Each row is a point on a landscape with many valleys, with its height.
From any point a ball rolls to the lowest of the 4 points nearest to it. It stops when none of these is lower. Distance is the straight distance between rows; heights are no part of it.
j_302: [ 11  13 -29  -2 -40  -1  20  17]  (h 4.13)
j_967: [ 40   6  12  19 -24   6   9  11]  (h 4.77)
j_384: [-36   4  27 -22  30  15  -9  35]  (h 2.06)
j_831: [ 57  -6  13  36  -9 -15  -5 -44]  (h 6.36)
j_643: [  0  -8  42  17  67  36 -24  17]  (h 2.05)
j_249: [-11  -2   6  -5  -2  -3   0   2]  (h 6.95)
j_216: [-41   7 -49 -33  -1  -9  14  15]  (h 2.25)
j_537: [ 12  -3  -6   4 -18  -7   0 -17]  (h 3.99)
j_151: [-29  15  -6 -26  -3  11   8  41]  (h 1.85)
j_129: [-57  12 -12 -42  19   3   0  35]  (h 1.08)
j_374: [ 62  -2  31  46  24  11 -13 -16]  (h 6.51)
j_343: [ -8   0 -69  -8 -32 -21  25 -15]  (h 3.68)
j_964: [-58  11 -36 -46  14  -8   4  35]  (h 1.49)
j_171: [ 69   2  22  42  -8  -3  -3 -25]  (h 6.38)
j_102: [-23  -8 -28 -16  -8 -19   2 -18]  (h 1.35)
j_51: [ 22   8 -20   5 -41  -2  17   2]  (h 0.32)
j_782: [-13 -17  14   1  19 -14 -15 -38]  (h 1.86)
j_188: [ 10   4  12   2 -10  12   2  20]  (h 6.43)
j_438: [  1 -11   1   2  -2 -14  -4 -34]  (h 2.70)
j_528: [-36   5  -9 -25   3   1   5  21]  (h 3.37)
j_434: [ 30  -6  -1  15 -18 -17  -5 -40]  (h 5.03)
j_979: [ 21  -7  39  28  55  29 -23   6]  (h 2.78)
j_718: [-32  -9  -7 -16   6 -13  -9 -18]  (h 0.47)
j_645: [ 17   9 -56   0 -46 -11  27  -5]  (h 3.86)
j_22: [ -2 -10  19   6  15   0 -12 -15]  (h 5.67)
j_352: [  1  -7  34   8  39  20 -15  10]  (h 1.92)
j_725: [  9  -4 -52   2 -39 -25  16 -36]  (h 3.30)
j_206: [ 17  -8 -15  13 -22 -25  -1 -50]  (h 4.63)
j_364: [-16 -13  33   5  46   7 -19 -10]  (h 7.08)
j_123: [-13  10  37  -8  26  33  -3  56]  (h 1.32)
j_771: [-22  -2  11 -13  12   0  -2   6]  (h 5.24)
j_380: [ 19  -8  14  16   0  -7  -5 -29]  (h 4.09)
j_835: [-17  19  14 -17  -1  23   6  58]  (h 0.93)
j_692: [ 10 -14  35  21  43  12 -22 -17]  (h 6.08)
j_691: [ 43  15 -10  17 -48   5  18  10]  (h 1.34)
j_498: [  7   0 -73   3 -45 -22  27 -18]  (h 3.66)
j_505: [ -4   2 -46  -5 -33 -13  19  -8]  (h 3.41)
j_116: [ -8  -3  44   3  51  31 -15  35]  (h 1.61)
j_357: [ 21 -16   2  18  -5 -29  -9 -63]  (h 4.98)
j_785: [-52  15  -3 -37  12   6   2  48]  (h 0.82)
j_623: [ -7   6 -28  -9 -25  -5  14   3]  (h 1.09)
j_184: [ -2  -2 -18  -2 -19 -14   4 -25]  (h 2.29)
j_239: [ 33  -6  34  27  30  10 -16 -12]  (h 5.40)
j_56: [ 15  -7  20  13   3   1  -5 -10]  (h 6.31)
j_491: [  3  12   1  -6 -18  17   8  37]  (h 3.78)
j_976: [-3  4 19 -4  3 15  1 24]  (h 4.82)
j_864: [-13   1  35  -5  26  22  -6  32]  (h 2.04)
j_998: [-38 -15  31  -6  48   0 -23 -13]  (h 5.37)
j_896: [  2  -5 -35  -2 -30 -23  10 -33]  (h 2.94)
j_715: [ 42  15 -31  14 -64  -2  29  11]  (h 1.33)
j_131: [ 39  -7  20  26   2  -2  -8 -22]  (h 5.45)
j_190: [-51   3   8 -32  28   4  -9  24]  (h 1.83)
j_258: [ 27  -1 -27  11 -40 -16  11 -30]  (h 3.79)
j_287: [ 52  -3  19  31 -11  -4  -3 -21]  (h 6.11)
j_214: [-59  -5   7 -30  32  -6 -13   1]  (h 2.71)
j_96: [-40  18  10 -34  10  19   4  64]  (h 0.53)

Where does a ball stop that starts at each point below?
j_171 -> j_718
j_964 -> j_96
j_239 -> j_96
j_643 -> j_96
j_528 -> j_96
j_998 -> j_718
j_505 -> j_51

For each start below, name every point that the ball comes to, in order.
j_645 -> j_505 j_623 j_51
j_725 -> j_896 j_184 j_102 j_718
j_537 -> j_184 j_102 j_718
j_864 -> j_123 j_835 j_96
j_188 -> j_491 j_835 j_96
j_374 -> j_239 j_979 j_352 j_116 j_123 j_835 j_96
j_287 -> j_380 j_438 j_782 j_718

Two balls start at each pair of points below. Name the first point that both come to, or write -.
j_692 / j_249 -> j_123
j_831 / j_976 -> -
j_498 / j_357 -> j_718
j_190 / j_364 -> j_96
